Each row is a point on a tangle of strands that fork and nearly touch. The rows are in no order.
(in the rows, 128 means zero)
Two points are linked if the straight distance between their rows is under 158. Some points are linked to none.
Kuvo: [118  89 141 141 169 113 171 123 161 139 141 164 134 129  98 129  90 123
 121 167  90 138  97 128 125 151 117 176 108 178 168 173 104  74 108  99
 111 161  97 114  83  84  80 136 155  95 117 123 118 141 161 146  91  99
 129 109  88]
Mav: [138 135 106 161 130 158 126 159 161 130  96 133 139  66 152 133 114 166
 128  83 170 103 115  73 136 130 104 105 147  85 125 114 141 109 147 126
 144 152 158 168 127 133 165 128  97 133 187 145 160 120  97  67 128 148
 177 122 128]
soko: [ 86 106 145 110 110 109 122  77  92 116 149 112 115 135 100 116 167  95
 103 143 126 168 110  99  85 146 145 170 152 138 107 166 141 148 139 107
 120 145 114 141 132 116 117 126 114 187 129  92 118 154 125 184 135 139
 114 107  79]
Kob: [176  86 166 158 137  96  68 126  97 134 132  60 188 137 163 126 112 153
  89 113 159 165 196 122 141 131  69 156 175 112 154 150 108 132 119 158
 145 102 101 121 113 155 110 104 173 112 154 131 147 151 158 113 180 113
 126 113 101]
Vas: [109 136  94 129 131 176 137 118 100 122 160 166 130 115 123  99 120  89
 143 124 180  87 142  77 157 170 127 110 145 101  82 131  96 133 141 135
 158 209 163 166 146 105 122  86  56 152 105  88 126 126 134  77  84 131
 103 145 141]
Pude: [111 105 153 153  78  83 107 164  83 139 155  64 171 140 130 171 194 167
 126 127  93 147 137 129  97  77 122 120 180 133 139  94 161 114 202 160
 123  80  41  90 134 115  84 163 157 132 143 122 118 151 151 185 172 140
 104  94 150]
Bif: [153 194 114 119 134 143 152 185 186 119  34 130 117 109 134 153 136 142
 163 113 134 122  85 145 123 106 107  85  95 108 166  91 161 112 127 127
 126  91 130  99 132 146 182 150 121 100 132 178 125 106 101 107 133 139
 157 150 181]
Fosar: [119 124 126 105 114 114 116  44  84 113 171 108  84 143  91 118 169 108
  90 122 127 161 123 129  98 134 178 147 144 137  68 151 155 189 150 113
 134 142 156 167 141 146 130 128 118 206 137  99 107 133 109 185 148 152
 112 118  86]
kipif: [156  80 149 150 126  79 105  92  81 115 179  83 196 145 127 115  92 129
  99 120 122 144 138 116 117 165 120 220 172 140 145 140  98 105 116 113
 119 151  81 108  95 100  92 154 198 154 143  82 117 157 138 144 136 136
 123  91  86]
tevit: [138 151 113 121 123 151 129 154 122 133 134 121  89 104 134 146 177 172
 105  93 169 140 147 115 123  78 162  81 168  92  82 138 184 183 168 139
 134  98 137 159 148 168 156 128  90 120 164 155 129 106 123 126 175 163
 149 131 124]
savi: [136 117 144 146 166 145 103 116 117 103  37 129 132 142 128 118  92  62
 131 116 157 140 140 126 149 127  84 164 114  92 176 123  86 133  65 131
 123 147 181 117 134 113 140  84 138  70  88 116 143 146 151  88 132  76
 118 160 118]
pasu: [183 108 113 141 137 103 102  73  86  85 112 110 177 157 150 145  73 113
 143  95  98 121 123 147 131 151 131 192 129 113 148  59  90 114  94 119
 128 141 158 116 103 120 130 156 188 155 121 105 128 119  95 143 131 164
 130 103 115]
feduz: [130 174 133 114 130 150 139 208 183 129  29 120 118 110 129 151 158 139
 135 113 164 125 102 123 139  81 112  70 110 105 148 114 170 138 155 133
 120  64 123 107 153 150 174 125  95  70 139 171 145 116 109  96 148 123
 150 152 173]
koro: [101 117 121 141 116 146 125 112  94 120 176 137 163 109 121 116 120 122
 118 123 152 116 120  70 105 163 113 173 177 103 102 138 107 106 149 107
 143 188 116 153 128  78 107 129  92 156 143  78 138 142 124 106  96 139
 139 101 110]
zif: [104 143 110 138 123 149 151 128 156 172 187 168 101 102 100  93 121 133
 128 160 147 109 133 113 143 152 138  88 121 166  79 170 123 123 134 119
 145 154 121 171 135 133 100 117  80 140 133 131 119 124 121 103  94 122
 135 140 123]
mos: [128  95 139 131 161 113 137 113 133 130 121 172 155 161 119 100  90  80
 139 142  82 130 145 191 141 142 129 158 101 161 160 162  70  99  79 125
 103 153 102 114 105  95 100  95 202  63  69 109 116 154 189 115 105  62
  94 132 126]
tad: [128 147 126 107 126 135 112  86  88  64  97 142 110 172 138 153 116  76
 186 122  96 124  98 143 118 152 132 155 118 101 151  60 121 115  88  93
 129 150 159 103 119 104 153 153 143 152  79 111 112 114 107 164 101 142
 122 130 125]
Leru: [149 131 114 114 121 102 113  84 107 125 180  90 104 156 130 113 151 143
  89 142 100 158 147 187 114 110 183 114 113 170  86 131 141 204 132 136
 130  78 149 130 147 180 115 142 130 172 108 154 106 100 106 193 170 155
  98 124 117]
Birok: [112  85 192 118 102  97 103 165 131 161 147  87 135 118 150 133 180 170
  71 143 144 176 172 125 118  94 108 101 172 142 130 173 155 134 162 156
 125  85  58 124 136 156  96 108 131 102 147 149 140 149 167 147 185  97
 127 117 112]
nov: [106 134 102 146 109 168 124 122  89 120 186 142 168 104 141 116 118 117
 133 111 181  98 149  67 137 169 101 140 176  83  88 129  91 115 162 137
 142 204 122 157 137  86 122 110  66 143 136  77 148 134 125  65 105 153
 129 113 132]
sonut: [163 113 126 129 136  98 117 107 137 121 132 125 142 154 131 134 106 133
 140 148  71 136 126 189 124 130 134 154  92 166 159 102 115 119 100 127
 120 104 103  88 107 134 107 164 186 125  93 141 123 109 122 181 128 133
 122 108 124]
vafe: [171 160 101 141 100 113 139 175 132 131 145  80 172 122 166 132 143 191
 115 119 103  90 157 188 147  92 139  74 111 118 119 105 119 147 155 193
 137  51 119  84 131 190 129 132 153 129 144 161 156  98 120 126 181 161
 119 132 174]
busis: [148 130 105 133 148 136 100 103  97  76  59 133 163 152 154 127  77  67
 162 103 130 110 132 140 144 143 102 165 128  74 158  77  69 129  63 131
 145 164 185 119 119 120 159 100 151 110  84 106 138 134 125  95 128 116
 114 143 135]
kofub: [116 128  96 143 132 146 145 128 150 194 193 161  67 103 107  73 128 149
  98 143 152 103 150  93 168 133 137  66 129 170  53 192 139 152 130 144
 157 136 143 191 146 177 108  95  58 139 156 149 132 116 114  94 105 131
 133 145 114]
gadi: [130 127  90 148 123 143 141 172 149 191 177 148  87  83 139 103 140 190
  96 120 166 106 157 104 182 123 134  43 138 137  47 191 166 154 155 170
 144 100 133 188 155 178 130 106  74 101 181 171 160 119 124  77 137 133
 152 139 114]
Gope: [ 92  81 163 125 160 130 171 152 167 145 101 147  99 117 101 139 134 136
 109 175 109 169  79 101 110 124  99 157  78 173 181 164 137  84 122  88
  96 134  90 111 104  96 112 138 135  90 148 147 122 144 159 158 102  89
 142 123  80]
bufif: [135 115 129 125 143 153 142 107 129  89  81 152 115 136 124 168  90 113
 157  96 125 125  61  72 125 151 118 180 129  96 165  89 120  83 100  74
 140 202 192 131  88  68 153 164 120 145 160 109 118 124  85 133  97 151
 184 118 102]
gitat: [133  92 121 137 117  85 131  77 149 163 245 139 169 141 115  67 103 121
  89 170 101 125 164 184 134 146 156 161 137 189  92 189  80 133 115 129
 109 124  85 138  97 124  69 130 181 142  93  92 121 139 135 128 122 112
  69 101 128]
Suta: [ 73 130 131 126 126 162 174 180 156 156 128 165 145 116 113 120 140 102
 161 159 122  97 130 148 131 134 103 124  70 142 144 142 104  94 131 137
 115 142  99 104 143  96 117 115 106  66  86 120 136 142 174  75  87  69
 124 147 182]
Sones: [109 107 126 131 120 112 139 117 158 167 217 146 159 140 126  74 117 130
 110 172 106 118 179 169 136 146 136 123 117 192  99 198  85 125 122 160
 117 113  75 120 121 116  82 116 153 117  87 106 153 140 173  90 125  86
  91 122 152]
gomi: [133 141 132 108 155 118 138 161 193 193 108 147  79 105 119  96 109 153
 117 148 148 104 147 130 182 122 129  62  89 187 101 176 130 137 100 162
 126  66 147 133 152 172 132 110 115  93 143 193 149 125 127  96 127  92
 129 165 139]
tagef: [136 103 124 168 148 123 127 134 122 127 120 121 213 124 138 139  82 130
 139 119 113 112 135 132 136 161  76 169 117 106 183 124  64  72 109 138
 128 144  88  93 104  99 129 116 180  66 123 103 146 142 161  94 119  94
 135 113 138]
viv: [134 204  94 104 134 162 132 143 133 110 110 134 114 122 144 142 126 127
 176 115 161  91 129 152 149 141 143  76 116  88 115  79 130 151 128 150
 146 126 175 115 159 167 176 119  91 138 112 140 116  98 113 101 115 155
 128 162 180]
zun: [161 164  62 156 102 132 137 131  75 110 207 103 205 112 158 122 117 174
 133 109 135  59 175 151 150 141 136  93 153  93  80  97  89 156 165 195
 152 105 142 121 149 169 131 114 120 162 149 113 164  92 124  81 150 168
 130 128 183]
Sesu: [118 153 106 121  98 144 137 117  90 101 168 155 168 135 137 132 123 105
 176 134 134  70 138 123 122 170 125 137 136  93 118  87  83 122 133 131
 137 178 136 111 134  86 131 123 107 154  90  82 124 116 137 109 100 149
 110 116 167]
Sofod: [143 172  96 138  95 111 147 160 103 138 202 107 146 132 147 148 162 183
 118 147  94  98 149 188 127 100 165  69 119 140  99  95 148 157 177 172
 136  68 106  98 151 185 114 154 129 138 138 151 127  89 123 154 157 176
 119 132 169]
falid: [151 130 113 129 133 100 130  95 147 140 169 147 123 143 114 115 101 127
 125 181  78 122 122 186 123 138 170 138  91 178 120 134 118 127 111  99
 124 114 122 125 113 140 104 157 167 163 106 138 100 103 106 180 109 149
 110 117 113]
zarug: [173 122 114 168 139 130 120 176 186 147  67 104 158  72 162 128  85 180
 110  98 166 107 124 102 156 128  76 100 136 102 152 122 116 104 122 154
 146 109 133 149 114 149 157 116 138 104 186 157 175 119 111  57 154 127
 178 121 145]
zal: [137 181  85 148  85 155 171 137  84 131 251 158 117  85 110 158 149 173
 148 130 115  91 119 137  92 162 167  80 146 121  92  99 165 138 192 116
 147 144 120 129 144 122 132 154 104 171 157 114 105  78 112 151 101 206
 153 128 151]
deluk: [143 127 121 138  93 117 106  83  61  83 131  89 156 160 145 177 124 144
 148  74 117 133 102  87  93 141 120 191 165  90 144  52 122 107 135 122
 123 161 153 117 113  82 140 181 150 185 149  87 129 135  84 154 139 177
 165 102 127]
zud: [129 130 116  99 138 116 118  73 137 113 138 160  77 159 119  91 103  80
 151 165 115 124 122 149 133 151 165 122 114 139 101 124 132 157  92  86
 143 155 183 165 130 136 135 115 112 169  87 125  95 110 108 165  94 138
  91 150 111]
Vamet: [143 212 101  96 135 176 130 118 126  65  71 126  94 121 157 165 136 115
 189  84 163 122 104 128 125 133 124  98 138  64 128  52 153 145 122 128
 144 148 185 128 141 142 192 135  99 160 107 135 104  90  94 110 131 176
 136 157 160]
Koril: [156 150 131 126 112 106 141 204 172 171 115 112 150 113 142 134 153 185
 115 140 112 104 148 178 152  87 125  47 103 147 123 137 136 136 150 190
 125  27  90  81 149 180 135 132 144  91 141 178 153 107 131 119 177 138
 135 130 174]
Mer: [170 122 113 130 151  95 110  90 114  99  99 126 169 159 144 147  71 120
 147 111  76 138 112 190 135 129 133 173  95 125 171  67  93 108  77 116
 116 126 143  86  94 133 132 157 202 117 100 123 122 103 109 161 114 142
 121 109 121]
fezit: [116  95 161 145  80  85 127 145 110 152 196  87 162 128 128 152 184 182
  98 166 100 161 148 142  94  97 126 117 165 173 128 154 140 115 184 149
 111  70  22 103 123 119  69 155 173 134 144 134 124 143 155 166 166 132
 106  87 135]
zivu: [131 171 112 102 143 149 155 174 170 176 112 143  71 103 111 105 132 147
 132 132 166 101 132 121 170 120 149  43 108 145  85 169 154 150 118 149
 131  82 156 141 162 177 153 108  73  95 139 173 138 112 122  99 120 114
 140 171 158]
Sinir: [175 160  74 157 100 118 137 147 121 122 170  99 209 113 178 125 112 194
 133 116 106  65 159 173 152 120 134  95 116 117 125  84 103 129 143 184
 147  84 129  98 131 173 139 126 166 153 165 139 158  96  98 101 144 180
 133 126 180]
Nuvo: [122 125 128  92 114  89 119  42 105 106 175  97  88 157 113 109 163  83
 101 149  96 174 121 169 103 124 186 140 121 154  75 144 150 208 129 115
 116 111 165 151 150 160 123 129 125 204  93 123  91 122 110 210 150 144
  85 125 100]
zoz: [150 178 121 126 128 156 122 128 141  89  64 110 103 113 146 168 123 141
 148  77 148 129  94 110 111 102 126 120 138  83 142  76 163 129 126 114
 140 136 162 143 124 134 181 155 119 153 148 153 131 110  86 112 144 177
 172 123 143]
fimet: [135 128 113 112 124 128  93  82  58  56  85 123 154 165 153 143 102  59
 173  97 125 108 118 128 126 163 129 174 142  72 135  55  83 130  81 119
 135 178 190 128 131  87 157 126 146 158  72  87 122 130 119 139 123 142
 102 124 124]
pevo: [162 131 113 137 105  96 121  93 121 132 200  99 127 147 125 128 143 162
  99 149  78 142 128 185 104 123 167 128  98 185 105 110 139 160 138 123
 119  90 121 123 130 165 104 178 165 177 127 148 106 111  97 190 145 168
 111 109 110]
bafut: [101  78 206 126 122  92  90 134 113 141 138  75 134 135 127 120 177 135
  74 141 152 208 166 104 112 119 110 147 169 149 141 189 153 142 153 126
 126 110  64 132 133 135 103 109 141 136 169 133 117 170 155 169 179 100
 113 103  73]
gimu: [111 141 142 110 130 144 142 167 167 145 103 143 100 103 115 139 152 151
 129 159 126 129 108 132 122 108 135  97  95 140 142 135 164 119 137 117
 119  97  99 121 139 132 134 141 102 106 130 173 131 125 130 135 121 123
 142 136 134]
teg: [112  91 166 132 109  96  94  93  92 125 148  77 129 137 122 126 166 135
  85 121 131 178 139  93  86 110 130 163 179 134 114 159 160 149 152 133
 132 125  99 143 129 133 117 130 135 175 161 114 123 155 123 175 162 132
 133 100  81]
kol: [110  97 192 141 101 110  87 179 115 156 114  83 125 114 146 159 195 163
  97 100 156 184 160  93 106  64 118 104 195 105 137 138 184 131 196 142
 124  94  81 122 141 140 115 117 129 113 185 147 123 149 146 147 189 113
 148 104 110]
pasep: [135  85 136 143 129  86 141  87  94 119 191 130 181 140 107 107  84 107
 117 135  95 122 103 121 115 168 128 217 156 144 133 147  82  86 113  94
 114 169  97 113  91  69  90 146 181 141 120  75 118 143 128 141 101 128
 113  84  96]
sufun: [115  81 131 148 184 139 135 115 142 152  85 179 129 152 106  84  81  55
 130 139 116 136 134 140 155 146 104 156  86 164 167 167  75 107  69 124
 116 164 136 139 112  97  97  79 157  45  82 115 118 161 171  96  82  43
  91 153 117]
nepe: [185 145  92 147 112 122  95  82  97  78 111 103 165 137 177 143  79 138
 141  80 122 106 135 139 126 139 123 159 137  90 133  63  98 138 110 135
 152 127 182 127 114 146 153 147 158 168 142 117 139 105  80 121 147 186
 142 119 139]
numif: [101 128 127  94 140 148 148 115 110  92 111 179 102 165 122 137 117  61
 194 148  98 106  88 125 117 173 129 153 115 113 150  94 120 107  97  65
 126 194 175 128 117  76 137 129 113 139  77  94  92 123 128 150  65 116
 113 139 124]
zev: [ 79  94 166 100 142 124 134 106 132 134 103 142 103 150 101  91 168  46
 119 182 124 158 145 153 124 122 125 143  99 164 146 195 114 159 106 119
 106 125 116 130 136 112 119  86 108 104  61 117 137 161 170 155 126  62
  70 155 112]
laku: [147 158 136 106 132 110 142 188 181 176 116 127 121 126 121 113 122 164
 121 155 114  94 154 172 167 107 143  40  78 180 105 162 136 140 118 181
 121  47 121  97 151 183 134 130 153  98 140 188 142 108 135 119 159 113
 129 150 164]
pumil: [161  77 156 136 124  67  82  59  69 111 155  67 164 159 128 129 106 131
  85  95 118 157 133 103 106 143 126 230 178 138 134 119 127 127 116 116
 129 128 127 126 115 121 113 150 193 184 160  87 114 166 111 169 160 152
 133  96  71]
paz: [143 105 137 147 193 140 136 133 187 153  51 155  85 116  97 112  66 119
 120 142 127 148 104 104 163 136  98 151  81 155 176 143 106  94  78 102
 120 134 152 132 105 118 129 112 147  77 136 168 129 138 139 109 103  86
 144 149  98]
muza: [120 111 135 109 144 109 130 112 114 112  92 170 128 192 123 126 107  54
 163 153  71 133 119 205 128 125 143 151  76 148 173 121 103 119  68 108
 107 142 115  98 118 115 124 125 183  75  36 119 103 141 171 161  94  70
  79 144 126]
Bozaz: [140 113 116 146 111 122 113  80  96 129 207 128 153 124 117  94 111 139
  93 133 142 112 142 104 118 165 144 158 161 136  79 153 105 141 143 119
 146 160 133 167 126 130 104 125 104 184 151 100 131 138 119 118 128 154
 119 105  96]
Tal: [126 114 130 130 172 142 144 129 175 141  86 180  79 124  91 136  87 124
 137 147 105 126  79 103 142 142 122 161  88 154 171 136 128  89  97  77
 125 154 157 139  96 111 134 148 126 120 136 150 111 125 111 135  80 113
 151 136  95]
sodi: [130 143 109 141 109 139 150 141 141 164 196 142 129 102 122 114 134 168
 117 157 124  90 145 146 129 132 152  87 116 159  87 155 127 137 153 143
 142 114 106 129 140 157 116 136 108 143 132 141 133 101 128 117 127 139
 126 133 137]
guk: [101 129 118 119 158 169 119 112 128 135 122 168  93 129 102  85 126  88
 127 130 181 117 134  64 151 148 125 117 141 125  92 155 122 141 130 111
 144 199 178 188 141 122 122  91  48 151 127 111 123 139 119  95  79 125
 117 160 110]
mal: [179 124 139 159 154 127 112 153 199 143  52  97 118 106 141 129  87 162
  94 106 157 135 126 120 158 103 100 100 116 133 160 144 130 128 103 142
 128  85 146 135 127 158 148 124 156  88 167 185 155 138 107  84 176 123
 165 143 127]
Tomaz: [154  91 159 162 121 106  72 119 108 127 135  82 169 118 152 127 103 153
  85  93 158 157 160  89 133 133  99 169 174 108 141 140 118 123 129 131
 147 130 114 144 109 147 117 122 155 136 179 128 145 148 128 109 166 135
 148 109  86]
mebif: [133  93 118 130 150  88 170 101 148 138 187 179 148 145  94 108  68 114
 135 162  64 123  80 141 126 164 152 186 128 172 137 159  87  72 101  81
 115 170 111 125  68  69  87 146 172 129 113  96 106 136 138 147  74 119
 122  87  86]
Gusez: [143 148 113 155 111 152 115 141 125 125 115 121 126  88 143 158 138 171
 119  73 160 120 117  87 110 105 137 115 163  70 127  92 171 132 167 130
 138 142 146 166 124 120 170 141 114 157 199 139 145 122  94 103 144 174
 179 107 127]
nazub: [140 199  98 107 147 154 145 153 159 142  92 140  73 118 131 121 118 135
 154 112 174  99 132 131 167 121 150  57 119 118 101 122 153 171 107 151
 140 102 189 142 152 179 170 111  80 124 124 156 132  99 110  95 123 142
 138 183 157]
vekir: [120 133 125 115 160 161 113 111 128 112  67 139  92 117 124 109 117  99
 129 118 174 133 130  78 145 132 116 134 132 104 134 137 126 140 107 124
 140 157 189 159 138 130 139  95  79 137 118 135 145 137 116 101 120 121
 126 157 116]
durep: [119 150 128  84 148 140 100  62 122  90 107 152  48 149 112 123 133  80
 137 126 129 144  99 109 123 145 160 132 126 120 107 123 166 162 104  87
 136 165 200 174 120 129 154 119  92 186 113 120  94 120  92 175 110 144
 117 156  89]
Vano: [142 150 138 112 122 144 126 210 173 134  38 112  95  90 140 152 175 155
 115  88 174 149 126 109 132  46 128  58 156  91 121 134 202 162 161 137
 106  64 125 129 149 165 168 112  80  71 161 180 139 119 118  94 175 136
 153 141 159]
buset: [181 104 143 164 182 123 109 126 191 145  53 123 120 109 127 114  52 150
  95 109 144 140 127 114 166 129  89 140  98 136 181 143 113  98  78 139
 122 107 145 127  94 142 132 113 167  74 161 174 139 136 126 102 158 110
 158 133 111]
tiv: [136 141 117 139  94 109 155 155 128 164 236 114 149 116 137 116 149 179
  99 173 107  96 167 191 132 115 164  65 116 171  79 162 116 149 165 177
 123  74  80 112 150 168  91 130 131 136 131 144 146  98 148 127 159 134
 109 120 172]
pugun: [118 125 131 134 159 155 155 137 168 115  67 159  92 116 115 160  94 128
 142 116 119 133  66  76 127 133 114 165  99 109 181 106 136  79 107  71
 129 168 170 131  91  99 160 159 113 124 166 138 127 125 100 118  98 133
 184 133 101]
kepe: [155 118 103 119 142 105 123  81 145 141 149 172 122 155 116  99  65  98
 144 160  88  96 117 170 144 158 167 137 104 157 115 127  94 122  82  86
 145 141 158 146 107 142 110 132 164 148 101 132 104 114 110 153  94 136
 102 121 110]
zuliz: [ 95 110 145 111 150 162 152 166 166 163  96 144 115 116 111 102 138 105
 125 156 149 122 146 118 146 118  88 112  85 153 140 167 116 110 131 135
 109 124 114 122 149 121 124  96  91  67 105 141 156 155 168  95  94  63
 123 162 146]
guto: [ 79  85 167 147 139 141 170 171 170 157 160 147 168 117 130  98 130 131
 102 152 123 151 153 126 137 147  64 151  98 161 150 183  91  71 135 142
 106 136  50 111 128  66  83 111 136  44 110  99 144 166 197  77 108  43
 112 130 156]
mana: [130  87 140 139 121  97 124  73 126 147 203 132 150 126 114  75 102 117
  89 160 119 130 134 134 127 157 145 165 150 163  88 184  96 134 120 125
 126 147 110 155 113 121  79 118 139 163 120 103 129 138 128 127 124 121
  92  95 106]
selil: [ 69 101 178 116 128 133 171 171 147 143 100 131  90 126  96 149 195 134
 117 172 113 185  81 100  92 103 111 146 101 158 172 160 171  93 158  99
  93 129  74 104 121 102 109 146 107 109 141 140 119 151 156 186 118  97
 131 120 100]
zede: [ 88 132 133  83 127 123 130 116 129 122 116 162 103 174 118 101 146  51
 156 176  99 128 144 195 126 124 150 125  89 157 136 145 116 153  96 120
 113 135 131 113 140 131 126 102 139 107  38 112 112 148 176 147 100  70
  73 149 151]
Meso: [ 83 125 149 134 100 146 114 162  84 119 114 102 168 101 142 156 172 138
 148 116 149 135 128  79  99 115  96 148 157  81 152 104 141 101 173 133
 133 137  87 110 144  94 124 130 104 114 141 106 145 145 157 122 132 119
 145 110 140]
dode: [110 159 105  96 129 167 120 116 103 114 129 132  57 109 120 157 178 138
 132  91 184 145 129  96 107  96 166  94 159  83  94 117 195 184 168 127
 132 140 146 166 149 137 169 115  77 143 156 121 113 119 122 139 131 174
 149 153 114]
dipud: [126 192 105 116 133 152 169 182 184 133  70 158 130 110 122 151 121 139
 192 135 125  87  88 155 136 136 116  82  73 118 155  79 121 103 107 117
 130 107 131  96 148 140 181 145 115 110 115 156 110 107 100 109  96 138
 150 165 182]
revi: [ 88 108 149 131 114 119 154 165 177 158 195 144 163 133 131 106 143 143
 107 168 108 132 179 168 126 139 105 111 111 173 128 188  95  93 148 164
 106 109  37 103 136  88  84 131 152  81  98 110 157 143 187  90 125  65
 107 113 173]
Doli: [ 97 103 178 136  88  85 114 151  93 146 109  64 132 153 119 178 213 143
 120 134 103 192 128 111  90  85 114 130 167 135 165 111 173 114 175 135
 115  93  44  80 130 100  90 154 148 128 142 125 118 158 163 206 172 117
 121  93 123]
sagef: [ 98 118 131  94 137 126 166 121 120  96 115 184 117 192 124 141 109  50
 190 150  62 117  78 181 114 145 137 166  85 131 168 109 111  95  80  76
 113 167 131 100 108  87 132 145 155 102  54 108  99 136 154 168  57  91
  99 125 125]
sib: [126 131 153 129 178 162 108 121 139 110  17 123  80 123 118 118 106  75
 114 122 172 164 121  85 140 106  90 159 117 110 168 131 133 138  78 114
 122 140 192 149 136 127 146  83  98  90 115 143 147 145 116 106 139  96
 123 177 111]
bem: [166 116 130 153 121 111  83  99  90 100 130  81 162 130 145 142 107 160
 111  95 139 133 148 108 114 123 126 164 168 107 139 101 115 140 131 141
 146 130 143 139 117 144 131 139 155 161 164 116 148 136 111 119 170 157
 142 108 119]
Rikuz: [127 119 117 128 110 136 132  91  84  75 119 133 147 144 138 166 103 119
 158  84 114 102  79  77 119 174 118 187 152  80 143  68 100  93 121  94
 126 190 173 122  97  58 151 169 131 181 149  83 126 122  91 137 105 173
 169  94 113]
Zumir: [129 165 122  78 136 157 105  72  90  58  86 130  49 158 131 148 151  91
 152  89 157 162 108 101 110 125 146 130 152  83 107  95 172 178 128 116
 134 165 194 160 138 127 166 125  85 183 110 109 110 113 107 149 133 155
 130 151 118]
roko: [157  97 132 130 111  84  84  63  48  91 134  64 161 177 136 148 113 118
 117  76 118 152 110  98 105 136 136 215 175 113 128  78 139 133 120 122
 126 137 151 126 124 108 124 169 175 201 144  70 115 152  82 167 154 176
 147 100  95]
lero: [ 61 102 161 105 142 158 155 137 142 154 118 146 106 133 112  83 162  72
 116 167 154 151 155 120 124 123 106 137 103 167 128 201 125 134 123 125
 105 144 112 145 145 109 102  78  72  82  88 119 143 167 170 111 105  48
  93 164 130]
zuvog: [102 182 115  77 133 177 116 110  81  78 100 134  48 131 120 172 192 103
 164  84 174 167 106  84 100 111 154 110 148  74 109  91 190 178 163 123
 122 156 151 135 146 109 164 136  76 158 121  99 100 107 129 153 122 164
 138 162 130]
Fela: [ 75 172 118 104 119 168 164 166 149 130 132 170 132 135 119 133 150  98
 191 152 110  80 126 159 123 146 130  95  73 129 141 112 119 110 132 123
 126 145 120 100 151 111 146 128 106  97  74 123 106 119 158 100  74  93
 110 160 190]
Bet: [117 183 101 108 135 154 156 160 168 141 108 180 125 132 128 133  98 113
 198 143 109  70 112 168 148 164 136  96  72 125 136  89 108 103  99 122
 140 134 155 104 145 143 153 132 123 106  92 132 107 110 125 106  74 110
 128 167 183]
fos: [ 86 119 176 118 107 115 140 156 122 133 107 106 113 129 114 163 212 138
 117 151 104 174 103 114  90  88 124 121 120 147 157 123 169 118 162 124
 113  95  59  96 136 111 106 162 126 124 128 140 116 140 151 194 142 118
 122 106 126]
Dur: [147 137 105 150 103 135 128 178 131 164 165 124 108  78 150 131 159 194
  98  91 162 115 168 127 144  89 156  57 168  88  65 154 181 178 181 169
 133  96 135 167 150 183 137 108  99 114 194 161 150 101 117  93 170 157
 161 116 129]
Duve: [121 130 141 148  88 125 105 177 112 141 119  92 151  94 154 160 174 175
 117 105 135 140 149 110 113  75 130  98 180  98 116 107 172 127 191 159
 136  94  86 118 135 146 130 129 127 122 166 146 144 130 130 130 170 144
 142 100 137]
Kugul: [129 137 135 148 102 144 120 209 162 142  84 109 131  71 144 168 191 174
 127  73 157 138 124 105 119  53 126  78 174  74 122 106 200 133 187 139
 117  87 111 131 134 141 159 114  99  96 184 158 137 124 115  99 164 143
 168 111 143]

A fork is a point with three links, a tip a point with one. Leave the first point through the second and follow the links. Name the first fork or tip that comes.
dode; tevit: vafe
kipif; pasep: fezit
zede; zev: falid
Bet; Fela: muza
guk; Vas: guto

A fork is a point with three links. Follow the links from the first point to the second and name the forks in between, in order.
bem; dipud: falid
zivu; zuvog: vafe
teg; Sinir: falid > vafe
Leru; sagef: muza
Sinir; pevo: vafe > falid

Follow the links from the first point to the second, and from the first to the third. Name the last point that the two ways share.
sufun; Nuvo; guk: muza
Kob; tiv; Bif: falid
tiv; teg; Mer: falid
Gusez; zun; zuvog: vafe

Name the points in between on the shortest way along the links from the first point to the second, in order.
Suta; guto: zuliz > lero > zev > zede > muza > sagef > numif > tad > fimet > busis > savi > sib > vekir > guk > Vas > nov > koro > Bozaz > mana > gitat > Sones > revi
selil; zarug: Gope > Kuvo > mebif > pasep > kipif > pumil > roko > deluk > Rikuz > bufif > pugun > Tal > paz > buset > mal
laku; teg: Koril > vafe > Sofod > tiv > sodi > zif > kofub > gadi > Dur > tevit > dode > zuvog > Zumir > durep > zud > kepe > falid > pevo > Leru > Nuvo > Fosar > soko
dipud; Tomaz: Bif > feduz > Vano > Kugul > Duve > kol > Birok > bafut > teg > soko > Fosar > Nuvo > Leru > pevo > falid > sonut > Mer > pasu > nepe > bem
